Each row is a point on a tangle of strands that fork and nearly touch. The rows are in no order.
Points whose rows are less than 38.7 apart are linked; no others are. Some points are linked to none.
garuk: [-19   1  14  11  -8 -14   9  -1 -15  -6  13   4 -13]
foto: [-13 -29  26  16   9 -24  34   1  -5  26 -19 -17  -5]
zeper: [-23 -32  44  26 -13  -1  -8   3   8 -13  13 -13  15]
Dubep: [ 46 -29  22   8  -5   8  -3 -15  18  -2 -11  26  -8]
bilir: [  2  17 -24 -13  10  34 -34   5  14 -21  12 -20   8]
batur: [-41  -2   3   9   8  -5   0  -6   3 -17  18 -21   6]
temo: [ -2   3 -11  -4  -3  28 -41   4  14 -25  17 -23  19]
zudu: [ 28 -19  24   5 -19  15 -23   4   6 -15   6  10   3]
nofu: [ 47 -18   5  -8  17  23 -19  11   4   5 -14  -4  -7]
zazep: [ 28  -3  17  -1 -13   7 -14  -1  -8 -13   6  17 -15]
miz: [-11  25 -30 -10   5  15  -9   1   2 -11   7   0  -3]
per: [ 14  22 -11  -3 -21 -20  14   3 -24  11   0  28 -12]
nud: [ -2  19  -7  -5   6 -37  24   2 -17  31  -6  -5  19]
Zud: [  2  36 -22  -7 -21   8  -7   3 -16 -13  12  44 -19]
tek: [ 16  -6  -7  -4  25  15 -14  12  -5  10 -10 -26  -4]
mun: [-29  16  -3   9 -16 -20  13  -4 -18  -6  14  18  -9]
muzab: [-26 -24  44  25  -3 -20  20  -7  -5  -1   5  -5  -9]
kopu: [  6  19 -20  -8   1 -19  11   7 -16  21  -7  -1   4]
sel: [ 58 -20   8  -7   7  25 -19   4   9   0 -15   8 -11]
maber: [  1 -31  40  20 -10   5  -6   2  12  -8   7  -3   7]
Mopi: [-26 -21  21  17   8 -35  35   0 -12  26 -14 -24   6]
simu: [-15  21 -44 -27  21   4   6   5  11  13 -13 -26  20]
nomel: [-10  40 -45 -31  -1   8   4   1   2   7 -13  11  15]
Fadu: [-23  -8  35  21 -21  -8  -6  -5  -7 -25  27   8   0]
Niz: [ -3 -36  33  21   8 -18  30  -8  10  22 -17  -5 -12]
Gim: [-45  14 -15  -3   1  -2   8  -6   9 -18  15  -5   1]
bufeb: [ 28  23 -38 -19  14  27 -26  12  -7   1  -1  -5  -9]
fop: [ 17   0   4   2  -2   1  -5   3 -13  -3   3   7 -17]
Rine: [ -1 -20  39  18 -18 -22  21 -19  -7   0  -1  22 -22]
busi: [ 40 -40  25  18  -8   8  -2 -15  29  -4  -7  24  -1]
kun: [-47 -13  21  20   8 -12   5  -6  -1 -13  18 -24   6]
Gesel: [  3  40 -36 -18 -15  11  -5   4 -14   0  -1  36  -7]
zopib: [ 10 -26  27  13 -18  15 -22   8   7 -15   8  -2  12]
Dazu: [ 29  21 -26 -15  -3  -9   1  11 -20  21 -11   9  -5]
zudo: [-46 -16  31  24   4 -22  18  -5  -9  -6  11 -16   1]
Ses: [-41  22  -7  -6 -15  13  -8  -9  13 -38  27  18   1]
muvel: [  5   3 -24  -8  21   7  -7  10  -7  15 -10 -27   1]
leke: [-12   6  -1   2   8 -38  28   3 -15  32  -9 -18  20]
muv: [ -3  41 -44 -25 -10   9  -1   3  -5   4  -9  26   5]
bazis: [ 11 -42  33  26   8 -11  23 -20  28  14 -11   9 -11]
pulot: [ -2   4   1   4  -2  -3  -2   3 -13  -2   5   0 -13]
vof: [ 28  25 -37 -18   5  11 -13  13 -14  10  -7   5 -10]
Doza: [-14 -27  49  26 -12 -21  23 -17   1   2   1  11 -17]
zes: [-16  40 -40 -52   8   5  12   0  14   9 -19   4  31]
Vogef: [ -3  -4  23  12 -19 -20  13  -8 -17  -6   7  18 -21]
sapes: [ 28  -5  -5  -6  22  24 -26  13  -2   2  -5 -19  -2]
vev: [-25  -3   5   7  15 -40  33   1 -14  32 -10 -28  24]
fevo: [  2  17 -42 -17  19   7  -4   9   1  15 -11 -26   9]
tuves: [ 57 -22  13  -3   2  16  -7 -11  11  -1 -15  23 -13]
lino: [-46  19 -14  -9  -5  10  -1  -9  14 -30  19   7   1]
fevi: [ 19  24 -33 -16  13  32 -32   7   3 -11   3  -8  -3]
sile: [  7  -7  -1   2 -10  27 -41  10   7 -22  14 -17  18]
faz: [-15  28 -49 -44  20   6  10   5  21  11 -18 -21  27]
laru: [ 24 -44  32  25   0   0   9 -13  32   4  -5  11  -1]

A fork is a point with three links, a tip a point with one. Leave the first point through the second and follow the links. Name the first fork or tip that comes.
Doza, muzab -> Ses
maber, zopib -> garuk
vof, bufeb -> sile
simu, faz -> Zud
zudu, zopib -> zeper

Name the points in between on the shortest way along the links from the first point to the second, in order.
bilir, vof -> fevi bufeb
tek, simu -> muvel fevo
bufeb, nud -> vof Dazu kopu
muvel, Gesel -> fevo simu faz zes nomel muv
nofu, bazis -> sel tuves Dubep busi laru
garuk, zudo -> Vogef Rine Doza muzab
